Points on a hilly landscape, in no order, each with its height.
A ball rolls from a point to the lowest of its 2 nearest points, and stops where none of them is lower. Distance is the straight distance between rows; heights are no part of it.
riseb: [-20  14  27  41 -13   6 -23 -23  -6  39  -2 -39   3  26  14  31  11  29
  23  -7   8  -5]  height 53.6
puvat: [-14   0  -2   2 -15 -19  10 -16  19 -46  11 -20  17 -18 -29  38  33  11
  51  -4  20 -12]  height 37.8
dukug: [  9   3 -13  34 -38 -33   2 -25  37  12  32  19 -11  27 -15  36  38  -4
   8  47   1   9]  height 43.4
Tiras: [-59 -52   7   9   3  13  -4  -7  14  19  20   6  20  -3  28  17   7 -18
   1  -5  10  -3]  height 54.8
zagod: [-12 -34  20   5  -9 -14 -13 -11  -4   8   1  29   5  -4  15  35  16 -34
  23  12  -3  41]  height 43.2
zug: [ 37  -7 -21 -10  26  12  32  29 -12   9  -2  29 -15 -13 -11 -23 -32 -35
 -39  11 -20 -36]  height 60.9
nim: [ 34  -5 -13  26 -23 -14  13 -32  29 -26  18   1 -16  -6 -17  18   1 -11
  18  -5  14  -3]  height 54.6
vezun: [ 16 -28   9 -25 -24   6  -8  13 -27   4   4 -19  12  -6  -3   6  -5 -24
 -18 -44  30 -26]  height 17.8
Serak: [ -5 -25  -1 -20 -12  -2   5  -3  22 -18 -30   1  31 -19  11  10 -14 -26
 -34 -42   9  -4]  height 28.1
tani: [  2   5  18   0   7   1  -3   8 -12  26 -30  23  13   7  17  17 -14 -24
 -20  -9  -3  30]  height 39.6
mone: [  0  12 -25  43   6  29 -18 -19  -3  34  12 -15 -13  19  -3  -7 -29 -10
  -5 -15  21 -16]  height 45.2
Gafa: [-15  24   7   2   8  23 -29  -7  -6  -4   2   2  -2  11   8 -16  -1   6
  31  26   3  35]  height 56.8
bolos: [ 24  -9  13  24  -8  19  39   4 -45  22 -30  -8  29 -16   2   1 -40 -15
 -40  -3 -28 -56]  height 55.4
tanel: [ -1   0   6  -4  -1  14  32   4 -22  -4 -49   2  44  -9  10   5 -33 -12
 -19  16 -19 -57]  height 53.3
zonam: [-42 -15  -8  11   0  -3  16 -20  13   7   3  25  18 -41   2  -5  -6  -6
   2  -9   6  62]  height 11.2
gumi: [ 14  29  -2 -18  24  29 -21  33  -8  26  -4 -19  -9 -11 -40 -43   1  17
 -14 -25   6   8]  height 59.1
vor: [ -3 -16   3  14  35   2 -34   0  17  16  18 -30 -54  19  21   3  -2   2
  12 -28  -8 -23]  height 35.4
Buto: [ 10 -19  11  -8  33 -28 -18   5  53   7  -6  -9 -37  -8  -9  25  24 -21
 -16 -41 -19   8]  height 35.7
Vol: [ 22  18   0 -34 -38   2 -47   5  28   3 -21 -24  16  39   2  -9  12  10
  -4  -5  12 -17]  height 51.4
maka: [-10 -24 -11  -3   5 -27  10  -4  37 -52  23   4 -25 -35 -23  17  39   1
  34   3 -16  -8]  height 42.2
Buzen: [  3   1 -19 -11  27  -1   5  14 -21 -31  14  -3   2   3  -2  10  -1 -24
  10   1  25 -33]  height 37.1
lav: [-18  -8  -6   6 -19  17 -14 -12 -15 -15   6 -16  30  23  25  17  -5  -1
  31  16  29 -18]  height 45.8
vuko: [ 13  -1 -32  18   4   8  -1 -50  31 -45 -23  11  14  -7  17   5 -26 -33
   2   2  -4  12]  height 15.4
mimep: [ 23   1  13  -4  10 -20  -5  -2  11   4 -14  10 -10   2  -6  29   5 -27
  -9 -20   5  17]  height 37.5
lus: [ 29  14 -29 -24  39  14  11  40 -20  -4  -3  25  11   3 -14 -14  -9 -39
 -22  34   1 -18]  height 62.9
Rinap: [-16 -28   9  29  -8   9  19 -28   4   1  11  12  -1 -57 -21  -3   2   2
  28 -33  -1  61]  height 14.3
leza: [ 11   5  -4   4 -42 -27   0 -21  38 -26  16  17  -2  14 -12  25  46   3
  21  65  -4  28]  height 42.3
Koba: [-28   3 -42  23   8  -4  18 -61  40 -27 -26  11  27 -11  38   9 -29 -15
 -17  16 -18  10]  height 20.9
gazov: [ -8   1  12  24 -43  16  24 -14   1  25  -9   4  28 -19  15 -30 -26  38
 -30 -13 -26  22]  height 19.7
poral: [ 22  10 -10 -21   6 -15  -4   8  -4 -15 -14 -26 -13  22  -4   8  -3   0
 -12 -13   5 -70]  height 49.3
Keruv: [  1  11   5  13  -6 -12  13 -23  20 -32 -12 -41  16 -14 -28  36  14   7
  18 -38  26 -27]  height 34.7
vug: [ -8 -26  -2   7  25 -23   4 -14  64  -2  -2  14 -39 -18   1   9   4 -11
 -20 -20 -38  17]  height 33.5
Lebul: [  3  27   2 -26  19 -12  -8  26 -47 -22 -26   2  -4  19 -10 -17 -10  19
  28  23 -27 -28]  height 30.7
gar: [-13  -8  -3 -18  23  26 -15  11  20 -14  -5 -28 -10 -23  -2 -33 -11  10
  -4 -52   0 -14]  height 36.1
Zalu: [-24   6  16  23  11  -8  -5  -4  11  49   6   5 -10  24  16  25   7   1
 -13   7  -1  14]  height 46.6
zok: [ 17   5 -39  -3  37  24  30  36 -25  -3  27  22   4  21   6  -1   8 -32
 -29  56  14 -16]  height 64.7
Navur: [ 42  19   3  18  -5 -19  14   7 -31  12  21 -29 -34   9  -6  -7   2  47
 -11 -10 -17 -48]  height 50.4
terag: [-25 -21  -5  38  22   5   1 -22   1  13  17  15  -8  -8   6  15 -11 -31
  11 -14  12  35]  height 47.4
Bebu: [-19 -42   5   5 -29 -12  -9  21  28  35  32  23 -20 -11 -18  10  49  17
   2  -4 -23  18]  height 63.1
mel: [ -1   7   5   4  26  24  -7   2 -27   1 -54 -23  30 -13  -8  -1 -37 -16
  10 -14 -15 -24]  height 49.6
Dunuv: [-21  21 -22 -14  45  28 -35  -4  26 -33 -18 -21   0  10  14 -24 -11  -2
  22  18 -13 -13]  height 24.9
rakar: [ 16  19  30  -5 -16 -18 -24 -18  18  -2 -52  -2   7   9  15   5   3  11
   0   2 -26  40]  height 43.9
fona: [-52  -2   5  -3 -22   4  -7 -14  21  15 -16  -8  46 -12   9  -3   0  17
  -4 -20  12  27]  height 31.5
lir: [-23 -42 -11  -8  31  20 -11  22   7  -3  57  17 -23  -5  15 -29   5  -7
  16   4   9  28]  height 50.9
mog: [-19  10 -27   8  42  31 -37  -5  28   3 -17 -33 -11   1  -6 -24 -26  -7
  -6 -37  -2 -18]  height 40.0
moba: [ 53 -11  -2  -3 -35  -2 -13   5 -46   6 -15 -11   7  25   6  -4 -23  -3
   4   6  -7 -54]  height 40.1
Lag: [ 21  -1  26  16  21 -27  46 -12 -17 -40   0  20 -35 -37 -20  30   2 -17
  19  12  -7  14]  height 20.1
biv: [ 18  15  33   0  12 -27  16   1 -38 -32   0  25 -26  -1  -5  28  16 -20
  18  64   0  29]  height 20.2
Zel: [ 20  21 -18 -22   1  10  -4  34  -1  28  29  24 -11  24  -4 -25  14  -1
 -21  35  17  -2]  height 42.7
kunon: [ 39 -26  19 -12  -4 -15  12  31 -58  -1   6   6 -28   0  10  -8  -9   6
   0 -16 -22 -16]  height 56.4
kuz: [-11  33 -22   7   1  23 -15 -16  -1 -39 -13 -19  32  19   7   2   0   5
  34  37  17 -14]  height 42.8
bomak: [-52 -40 -10  -7  20  15 -38 -19   9  -2  -7  -4  31   7  49  12  -8 -24
   4  -8  16  14]  height 50.1
sil: [ 11   0  37  20 -16 -19  10 -22 -13  26 -34  33  14  -2  15  35  -2 -22
 -12  12 -14  54]  height 41.3
depe: [ 13 -30  14  -1  18   4 -19  16 -11  22   9 -22 -38  18  28 -11 -10   1
 -19 -21 -18 -32]  height 38.0
soso: [-19  37 -50  45   0   8  -2 -23  29  22  -2   2   1  28  12 -20 -35  -2
 -21  37  -8  -6]  height 48.8
bup: [ 54  14 -27   1 -26  -1  17  -7  24 -16  22  10 -26   4 -22 -11  -6  -5
  -5   8  14 -11]  height 52.5
salo: [-18  24 -19 -23 -18   8 -41  -4  44  -8 -14 -11  27  31   8 -23   3  18
  -2  10   7   4]  height 49.2
finok: [  8  28 -30   9 -14   0  -3   6   6  29  11  28   6  36   5  -8  -6 -12
 -25  35  15  12]  height 45.0
Kolap: [ -8  13   8  -1  18 -28  27   1 -28 -45  15   8   2  -2 -11  40  34 -13
  32  49  14  11]  height 24.4
mukel: [-33 -13  18  23   2  11 -43 -16  -2  33   7 -17   3   6  10   5   3   8
  32 -32  18  45]  height 52.0
Fel: [ 19 -12   1  18 -22  27  18   6 -15   9  14   3 -11 -12  -2 -35 -24  18
   2  -9  -8  -2]  height 52.7
tikuf: [  1 -21  41  10  29 -10  10 -11 -21  -7 -26  13  -8 -35   7  30  -4 -29
  18 -16 -10  42]  height 37.6
zosif: [ 78  13   0 -15 -27 -25   1   4 -41   3 -13 -11  -2   7 -24   8   8 -10
 -15 -19  19 -38]  height 29.7
figuk: [ 38 -24  11 -12 -56  -2 -14  -9   2  -8 -14  12  14   6  18  -6 -13   1
   5  -5  -3  10]  height 49.0
Gef: [ 24  -8  -3   8 -41  23  11 -14  -3  -5 -20   4  23  -4   4 -19 -35   4
  -1   2  -6 -14]  height 50.8
ges: [  8  39  16   8 -30  -5  16 -26  34 -25 -27 -36  27 -12 -22  23  14  38
  17 -19   5  -6]  height 31.2
bonas: [ -5  32   1  11  14   8  47  20 -42  35  33  10  -4   2 -14   9  12   4
 -10  25  35 -32]  height 63.3
zadu: [-16  23 -17 -14   4  15  10  18 -24 -22   9 -17  26  10 -11  -1   1   8
   8  18  27 -49]  height 31.1
lelov: [ -5  23  -6  13   3 -11  49  -2  -2 -29  26   5   8   6  -8  38  20   3
  11  42  18 -23]  height 29.5
tulon: [  4   9  -6  13   3 -12 -18 -37  10  -5 -49  20   5 -11   9   4 -27 -38
 -12 -16 -16  55]  height 34.2
dize: [-28 -30  -4  -7  -8  19 -10 -10  20   0  -4 -10  16 -15  13 -20 -19 -10
 -18 -43   6   5]  height 31.9
bugel: [-13  28   4  -6  18  22 -34  15  -7  32 -44 -13  20   8 -10 -21 -15   4
 -10 -17 -16  16]  height 46.2
nubo: [  3 -26  15 -28 -31  16 -10  26 -44  36  23  -4  15   6  -6 -12   4 -30
 -32 -25  39  -9]  height 11.6
kifar: [-13 -28 -35  -8   5  34   7  27  -7  -9  61  19   1 -13   0 -41  -5 -13
  -8   8  29  26]  height 52.6
vero: [ 41  -1   6 -20 -37 -19 -15   7 -58   2  -6 -32   9  20  -9   4   2   8
 -18 -21  11 -59]  height 35.6
teg: [-12  -2  31  16  18  13  -6 -27  -9  -1 -22   3 -20 -15  25  -6 -14   8
  23   4 -26  39]  height 55.1
vato: [ 36 -19  43 -12 -14 -27  -1  11 -12   0 -16  10 -24   1  21   6   9  10
   8   5 -42  18]  height 56.0
govo: [  4  40   0  -4  39  22 -23  25  -6  35  -1   3 -31  -2 -25 -29   1   3
  -3  -3  -2  41]  height 60.6
Der: [-24 -12 -25 -19  23  -7 -22 -15  64 -28  -4   2  -1  -5  17 -12   4  -5
  -8  -6 -14  21]  height 30.5
Lozus: [-21  21 -42 -17  -8  13  -1 -14  41 -42   4   4  38 -18 -15 -36   5  14
   2  10  16  48]  height 38.8
Bidu: [ 13   0  -2 -19  17  -7  -3  34  -7  19  43  24 -34  30  10   2  27 -13
  -1  44  13   9]  height 40.3
Kofon: [-33  27 -14   6 -19   9  -5 -34  38  -3 -26 -11  31 -15   1 -24 -12  33
   4 -12   2  28]  height 33.4
lubog: [  6 -13   5  13  19  30  -6  16 -19  41  -8  -4 -15   8  15 -26 -33  -4
 -26  -4 -27 -25]  height 40.6
tetin: [ -7  16  24 -16   6   8 -15  21 -39  -1 -38 -17  11  11  15 -22 -14  34
  22   6 -31 -12]  height 24.1
Figu: [-14 -16  12   9  11  27  22  11 -29  -5  28   0 -12 -45 -10 -31 -10  25
  35 -32  10  31]  height 22.3
numo: [-24  27  16  13  49  22 -12  -3  -5  14 -51 -17  13 -16  -3   6 -19  -2
  -4 -27 -16   9]  height 47.8
bama: [ 12  32   7 -21 -33   1  10   6  34 -15 -17 -13  13  -4 -17 -12   8  37
   0  -7  -1  -1]  height 26.4
doz: [ 44  -6  -4 -15  -1  -8   1  13 -31  16  -1  -2  -6   0 -13   6   4 -34
 -34 -27  30 -39]  height 23.6
zinis: [  5 -16  -5  10  -4 -14  12 -18  17   3 -30  17  12 -17   7   1 -33 -31
 -39 -39 -11  26]  height 31.8
Muzam: [-19  -4  17   3 -18 -17 -28 -14  11  20   4  16   5  15   1  22  29  -3
  21  29   5  56]  height 44.3
Zagog: [-53 -37  19  18   6  -2  -6  -3   4  17  15 -18   5   6  16  47  25   2
  21  -7  10 -31]  height 53.7
Murom: [ 35 -11  16  -2  22  -9  -8   6 -26 -25 -36 -16 -19 -11  16  -1 -25   0
   1 -31 -47 -21]  height 54.3
bot: [-80 -29 -16   8 -10  -4   3 -30  52  14  11   6  24 -23  18   7  21  23
   0   2 -17  10]  height 17.0
golu: [-12 -11  10  46   0   0   7 -27 -21  46   4  28  -4   5  12  24 -18 -23
  -3   4   5  44]  height 46.5
tizu: [  0  -3  -8  -2 -57   6  19  -6  13 -13  32   6  38  29  12   1  19  24
  12  51  22 -19]  height 38.1
gebe: [ 27  43  16  41  19  -3   9 -13   3  43   4  -5 -44  19  -9  16   2   9
 -17  15 -12   0]  height 45.9
sal: [ -3 -34  32   2  -2  -2  19   7 -43  11   3  31  19  -8  21  41   3 -31
  10   1  14  20]  height 41.8
zos: [-12  -2   7   8 -28  22  12   2  -7  27 -37 -13  47  -1   4 -19 -31  -1
 -51 -11 -16 -22]  height 56.5
pemer: [ -4  32  11 -13  15  13 -31  10   1  13 -21 -37   4  13 -10   1   5  12
   3 -22  15  -7]  height 44.0
penap: [  3   3  29 -18   3 -13  -9   5 -45 -37 -32 -22   1  -6  13 -22  -9  63
  22 -16 -52 -11]  height 16.6
Vegen: [-58 -37 -17   0  -2   5  26 -36  40 -25  13  13  28 -42  14  20  25  17
  16  29 -23  10]  height 19.8
Zus: [-12  20 -22 -25  56  17 -34  23  27  -4 -26  -4  -3  24  12 -18  -8 -24
 -17  12 -17 -19]  height 17.2
fus: [ 19 -32  12 -22 -48 -22  11  36  15  21  36  25 -19  -4 -21   6  47  19
   0  13  -8   2]  height 62.3
puzus: [ 33  10  16  -3  12 -28  23   0 -59 -31  -6  13 -26 -13 -22  21  -4 -16
  24  -8   1   1]  height 24.7
nuti: [ 12  -4 -35 -12  -3  34 -10  19   2  -8  32   4 -10 -11 -17 -54 -18  -2
   7  -4  16  -2]  height 55.0
dupot: [ 60  31 -29  -7 -25  -5   1  -2   0  16  -1  16  -1  24 -22  -6  -3 -16
 -23  24  17 -29]  height 49.7
vuge: [-52 -10 -25  22 -23 -24   6 -15  37  21  15  13  17 -12   5   3   8   3
  -9   0   4  40]  height 14.2
siz: [ 63  20  12  21   6 -12   6  -1 -17  24   8 -10 -46   4  -8   4   4  10
 -14  -6 -17 -13]  height 47.7
bonip: [-11  15 -41  -4  15  12  18  -1  31 -34  23  10  15 -31 -33 -17   7  -8
  -1  -5  30  48]  height 41.4
bapot: [ -8  -5  -8  41  30   8 -27 -29  28  15  14 -19 -48  11  10  -6 -15   1
   7 -29  -5  17]  height 33.6
Silu: [-16  24  -2  -9   9  27  -9  13  -5  -4  34  -2  -7  -6 -14 -23  12  17
  35  12  29  31]  height 57.9
Lilu: [-43  17 -30  -2   3  17  11 -42  48 -35   1  -6  23 -28   7 -25  -1  32
  18  17  -3  29]  height 35.9
tono: [ 21  -5  -4 -17 -40 -25 -14  11  42   9  39  11 -23  21 -24   7  50  16
  11  24   4  -4]  height 61.2
nudu: [-23  37  -5   3  44   2 -12  -7   7 -37  -8 -27 -10  17   3   7   1  11
  30   9   5 -31]  height 31.0
Pir: [ 44  -2   2 -19  21 -12  27  35 -35  -2 -10  16 -25 -10 -13  -9 -13  -9
 -23 -10 -15 -31]  height 58.8
Sud: [-17  31  10  18  18  11  24  14 -51  19  26 -14 -10   0 -15   5   3  34
  24   2  22 -21]  height 61.7
Sinel: [ -9  13  36  38  -2   4  -5 -30  -2  19 -19 -18  -7  10  20  12   0  28
  14  -2 -21  17]  height 54.4
Gikad: [ 25 -30  10 -26 -51 -13  14   4  11 -24   4   2  18 -12  -3   3   7   1
  -2 -17   7 -18]  height 46.7
gaku: [-47   0  26   1  -7  13  13  -7  15   1  -2 -24  39 -32 -15  11  19  38
  24 -25  14  19]  height 29.6
lato: [ -3 -15  16  21 -16  24  46 -13 -20 -11   4  14  15 -50  -9  -7 -14  18
  21 -19   3  31]  height 17.7
totef: [-18 -25  10  19 -25  17  29 -10 -11  21 -11  11  31 -12  18   3 -29 -17
 -36 -16   3  -3]  height 55.2
meke: [ 36 -14  30 -27   3 -15 -15  12 -11 -17 -49   3 -18   9  39  -3 -15   2
  -2   2 -54 -14]  height 56.6
tas: [ 34  25  11  11  53  -5 -10  21 -37  10 -30 -32 -15 -13 -16   3  -9   0
 -21 -35 -27 -30]  height 54.5
feki: [  9   8   1  19 -10 -24  27  -4  -1  11  31  -6 -13  22 -10  41  26   5
   8  23  22 -43]  height 33.8
Pibu: [  9 -11  -5  18   7  17  14  18 -23  61  -3  27  -9   7  10 -18 -35 -20
 -57   4 -17  -4]  height 42.6
Dero: [  6  27   0  13  17   5 -15 -21 -18 -41  -8 -17 -30   7  -4  -5 -14   7
  47  22  -3 -10]  height 35.5
dov: [-16 -30  11  -7 -23 -16 -17   5  39   8  16  25 -29  -9  -3  10  48  18
  25  30 -43  23]  height 63.7
Mibip: [-19 -16 -10 -38   1 -11  -7   3 -51 -73  -9   3  31   7  10  -4  -8  11
  37  -1   8 -27]  height 9.9
luvo: [ 10  42   1 -10 -14  -8 -23 -27  17 -15 -54  15  13   2  -8 -18 -12  -9
   1  26 -14  54]  height 45.7
pid: [  1  26  23 -18 -22  -7  18   8  46  -3 -34 -17  24 -19  -4 -12  11  50
 -35 -19 -31   4]  height 21.0
ves: [-33  16   7 -39   3  15  27  46 -33 -15   8  -9  17 -19 -22 -31   2  35
   5 -11   9 -28]  height 53.2
fov: [-16 -11   3 -29  27  20 -25  34 -14  -7  35  10 -34   9  21 -44   2  10
  28  27  -5  24]  height 48.9
Novur: [ 33   0   9   3  46  -2 -13  12 -40  -5 -52 -26   8 -15 -11  -3 -39 -22
   0 -24 -43 -32]  height 51.9
Siv: [-18 -28 -11 -17 -36  11   4  25  10  37  33  19  -7   7   9 -44 -10   1
 -47   1   5  11]  height 16.4
Fira: [ 21   1  46  12 -38 -25  -4 -18  -3  19 -27   5  18   9  10  32  16  11
   4  13 -22  37]  height 42.5
lis: [  2  14  12  17 -34  -8  19 -19  35  13 -22  -3  18  -6   3  -4  -6  32
 -31 -12 -21  18]  height 16.5
daf: [ 16  -8  -7 -29   3  -5   4  27 -35 -23 -25  -8   7   6  -6 -15 -23   3
   1  -8 -16 -63]  height 44.1
Vesi: [ 14   7  20  19  26 -14  25  -5 -12  -2  10  22 -34  -6  -7  31  10 -27
   7  29   1  21]  height 16.7
nid: [-22 -26 -23 -12 -32  -5  30 -42  39 -44   5  13  49 -32  16  14  14  15
  17  29  -7  14]  height 23.0
natad: [ 27  19 -31  29  -8  -4 -10 -35  28   8  -7  -1  -6  39   6  22 -20 -30
 -25   8  14 -31]  height 41.6
Vedug: [-18  -9  25   2  14 -15 -14 -31   2   3 -39  19  -1 -27  14  21  -6 -25
   7 -12 -17  74]  height 36.0
Paf: [ -4 -23  -7  37 -14  22  36 -17  -4  14  13  18  -2 -24   1 -20 -36  -5
 -15 -19   1  10]  height 54.0
famut: [ 42  36 -44  14 -20 -14 -20  -9   6  38  -7  21  -5  33 -16 -13 -17 -29
 -35  14   5   6]  height 47.1
Biga: [ -9  12  -4   8   3 -13  -3  -4  14  39  32 -18 -10  32  -8  34  36  -7
 -13   8  37 -37]  height 36.5
gelo: [-26  12   7 -13 -12   4  -8  14  20  10  35   4   7  11 -11  -3  34  26
  21  21  19  34]  height 59.0
nez: [  8   5  -5 -41 -26 -13 -28  26  26   0  38   4   8  22 -18  -1  53  12
  17  22  27  20]  height 60.1
muga: [ -8  -1 -34  13  28  36 -24  -5   1  -2  10 -19 -11  11   1 -19 -27 -17
   5  -3  17 -34]  height 43.0
bof: [-43 -23   4  -4  12  26 -46 -19  -4  10 -17  -8  18  -2  31 -12 -17  -2
  18 -29  12  37]  height 51.2
Pomum: [ 41  16  10 -17   1 -35   6   6 -14 -35  -3  -7 -33  -6 -31  11  13   2
  18 -22   0  -2]  height 29.9
bim: [  5  -9   9   2 -30  14 -17  -1 -30   9  -7 -28  16  26  19   5 -13   7
   9  -7  20 -44]  height 43.5
nuro: [ 11  11  -3 -42   8 -14  -4  36 -71  -3 -24  -8  24  24 -24 -15 -12   5
  12   7  -4 -53]  height 37.9
lave: [ -4  41  19  22  31   3  34  19 -45   5   8 -23 -21 -15 -26 -10   1  54
   9 -10 -16 -13]  height 60.0
faka: [ -5  32 -22  -1 -10   6 -41 -27  32  -9 -36   3  20  23  12 -26 -17   3
  10  18 -14  25]  height 47.3
Guvof: [ 37 -29  20 -26 -48 -45  17  19 -20 -16   9   6  -2   6  -7  21  20  13
   6 -10   0 -28]  height 43.8
Lipat: [-10   0   8   0  16 -26   4 -10  30 -35  -7  -3  -3 -18 -16  36  32 -10
  26  -1   0   4]  height 40.2
Gid: [  4 -33  39 -15  14 -15  27  24 -36 -13 -16  26   6 -31  14  29   4 -25
  10 -19 -10  18]  height 39.7
dal: [ 29  15  20  21  39   5  12  25 -33  26   6 -21 -20 -21  -2  -6  -9  21
 -37 -22 -35 -30]  height 55.5
Raz: [ -1  -3  -3  20 -33 -11  -5 -18   8   8  14  18  18   9 -16  22  19 -13
  17   7  31  40]  height 45.1
Dazis: [ -8  15 -23  40 -16  29 -26 -29   0  31 -13  -7  13  38  14 -16 -35  -2
  -1  17  -3  -8]  height 46.8
vod: [  4  12  -6  22  -5 -14   7 -26  32  17   3 -12   7  25  -7  43   7 -20
 -29  -7  30 -31]  height 39.0
mimer: [ -4 -13   8 -19 -46 -23  16   1 -12 -35  10   5  39  19  15  21  19  19
  28  34  15 -30]  height 34.1
vadu: [-19 -25  11 -26  43   4  -1  18  -8 -27  19  19 -35 -19  27 -25   6   2
  26  29 -25  26]  height 46.9
poga: [ 30   2   5 -13  18 -17 -15  18  13  24  28   5 -50  21  -7   3  21 -13
  -9  -1   5   3]  height 37.7
Nalik: [-29 -10 -25  23 -12   8  33 -15  41   7  33  23  -2  -1  16 -17  -9  12
 -19  25  -7   6]  height 23.8
tefa: [ -4 -21  19  -4 -32  -5  12   9  -6  32  12   7  24   4  -2  23  15  -7
 -16  -5  26   5]  height 47.2
vos: [-20  -4 -31   9 -14  -6  12 -30  66 -19  10  -1   7  -3   7 -14  -2   9
 -10  -1  -2   2]  height 27.2
Bibe: [ 13   1 -15  24  19  11 -12 -23  24 -17  11 -13 -49   2   5 -23 -21  -2
  20  -7 -12 -11]  height 31.3
Repir: [-26 -12  23   0  -7  10  11   2 -10 -18  13 -24   8 -41 -14 -19  14  49
  45 -30   5  19]  height 26.7
paga: [ 25  25 -35  26 -11   0 -34 -15 -10  47   1  -6 -10  28 -23  -9 -17 -22
 -23 -17  32   5]  height 47.0
lufod: [-26 -14 -47   2 -22   4  26 -42  40 -39 -10  12  48 -15  30  -8 -12  -1
 -19  20  -1   8]  height 25.6
Sudoz: [ 10  13  -8  29   4   8  -4   9 -38  72 -11  13   5   5  -6  -7 -25 -22
 -38 -10   4  30]  height 44.4
vomi: [  7   3 -24   8  26   8  15 -17  27 -56  22  -3 -28 -14   0 -10  -5  -4
  18  10   1  -9]  height 26.9
Vab: [-25  22  19 -38  23  13  -1  43 -26   4 -32 -14  30  -8 -11   1   4   1
 -10 -13  15 -22]  height 46.0
Kula: [-40 -24  30  13   0   9 -30 -11   1  29   0 -31   9  17  23  25  13  10
  11 -26   5   2]  height 52.8
kam: [ -7  13  13  49   9  -6  10  -7 -12  61  -4   9  -9   6   8  14 -16   1
 -36 -12 -14  37]  height 45.6
nute: [ 23  -2 -10   0 -14 -19  22  -7  24 -14  17 -21 -14   6 -12  21  10  -4
 -18 -11  21 -68]  height 53.1
nerep: [ 39 -28  18   7 -21  -2  12  14 -21   9  16  16 -32  -1  22 -16  -8  13
   7   2 -29   6]  height 54.7
Zeruf: [-13 -14  20 -27 -11 -17  10  -6 -56 -54 -26   5  20  -4   8  -9 -12  40
  38 -15 -21 -14]  height 22.2
rig: [  5 -10  -9  -6 -51 -16  -8 -13  35 -14  25  12  12  35  25   7  30  18
  20  62  -7   2]  height 40.5
nafo: [ -3 -31 -34   0  13 -10   6  -6  47 -43  35   6  -3 -25 -19  10  26 -24
   6  -6  10  13]  height 44.5
mino: [  1  -6 -16 -23   2  27 -21  28  -2  23  20 -13 -15  -2 -19 -45  -8   0
 -22 -31  19  -4]  height 57.2
rir: [  2 -14   6 -21 -39  11  -7  26 -20  50  30   6   4  -1 -13 -33   1  -4
 -45 -23  24  26]  height 17.1
Tomel: [-17  32  12 -47   5  14  12  49  -1   0 -15 -24  24 -17 -32 -28  10  24
 -25 -17  13 -26]  height 49.4
zaf: [ 23  -8 -31  23  11  20  10 -27   2 -46   3   5  -6 -10   8  -2 -29 -28
  17   8   5 -15]  height 21.4
Ruta: [-11  25   8 -15  22  -5  37  29 -47 -23  -9 -13   2 -20 -34 -22  -6  54
   2 -23 -15 -33]  height 57.1
lagir: [-38 -34  -6  15   6   8 -49 -25  11   7  17  -6   6  32  49  18   5 -19
  23  15   8  11]  height 49.1
sas: [ 18 -31  24 -35 -46 -32 -16  16 -36  -4  13 -25   7  24   2  16  21   9
  -8 -23  18 -47]  height 39.9
fifam: [-24   2  20  -8   7  10   4 -17  -3 -17  -3  17   4 -18  22 -11   6  11
  32  40  -6  42]  height 55.9
Pes: [ 56  12   2 -23   3 -23  -2  16  13  -6  -4   7 -35   4 -21   9  14 -19
 -18 -15   2   2]  height 34.6
bavin: [ 22  12  24 -19  34 -43 -19  13  24   1 -16 -19 -30   6 -14  40  37  -6
  -8 -26  -9  -9]  height 38.2
Tules: [-21   9  -4 -48  37   4   2  45 -33 -30   1  -4  13  -8 -13   2   8 -11
   6 -15  26 -22]  height 42.1
diroz: [-11 -35  -5  10 -46 -13  -3  -7   2  24  20  15  28 -11 -22  26  18 -25
  -6 -27  34  31]  height 46.1
zap: [ -4   3  14 -11   1   1  10  19  -1  21   0  -1   3   7   3  10   6   3
 -25  -6   6 -23]  height 48.7
bukol: [-48 -17  -5   2 -23   5  34  14  29  37  32  21   5   0  17 -26  -4  16
 -41  12  -3   3]  height 20.5
deka: [ 25 -33   0 -15  25 -23 -21  20  31  12  27  27 -59   0  -1  -1  13 -27
 -14  -7 -18  34]  height 39.8
Bomup: [ 20 -18   1 -25  32 -19  10  30  21 -18  35  32 -57  -9  -3 -12  21 -17
   1  24 -19  23]  height 41.9
gop: [-22 -43  -2  34   5   3 -30 -21   0  32  24   1 -15  23  30  20 -10 -24
   7 -14  16   8]  height 48.3
tig: [-28 -15  -2 -36 -12   7  -4  19 -39 -35  -7 -12  42   9  16  -1  -8  -2
  12   4  18 -47]  height 22.4
luz: [ 27  22  -3  29  27  11  12  10 -36  25   2 -25 -28   3 -17 -14 -19  17
  -8  -1 -20 -55]  height 53.4
Veb: [-22   6  20 -31 -29   0  19  21 -39 -12  -3  -2  55   9   7  15  10  15
  14  23  29 -27]  height 29.2
damo: [-19 -17 -43   2  17  -2  13   1  35 -27  35   6  23 -23 -29   6  17 -34
 -19 -24  44  28]  height 43.7
febib: [ 27  32 -13  37  16  -8   5 -24  28  16 -12   5 -42  23   3  17 -12 -17
 -24  10 -14 -20]  height 44.2
keban: [ 14  44  10 -16  21 -20 -18  11   6  -3 -10 -23 -20  16 -21  22  30   7
  14 -10  13 -11]  height 41.0
kes: [ -3 -25  -9  -8  -8 -30 -13  -4  59 -10  13  31 -39 -24 -24  -5  42   0
   9  15 -36  46]  height 64.2
tifab: [ -2  23   8 -40  44   6 -24  40   4  23 -35  12   2  19   8  -9   0 -12
 -22  15 -18  -1]  height 8.1
Nikig: [-14  20 -20   4  36  28  42  31 -16  16  43  19  -3   4  -4 -16   4   1
 -19  45  20 -19]  height 64.8
tife: [ -1  35 -20  20   7  21  -9 -31 -20 -57  -4 -23   2   4 -10 -15  -7  12
  50  56  14   3]  height 39.1
Puv: [ 11   1  19 -15 -15   0  10  14 -24   5 -36  -2  33   8  14  23 -12 -14
 -28  -7  -3 -34]  height 51.0
Davuf: [ 12   5  -1 -26  46   9   3  29  -3 -33  15  23 -49 -18  -2 -39  -1  -9
  13  25 -16  26]  height 44.6

For each start below, name the point where the ball stops.
tefa | Serak
mel | Siv
govo | Siv
Nikig | Mibip
damo | zonam
dal | Vesi
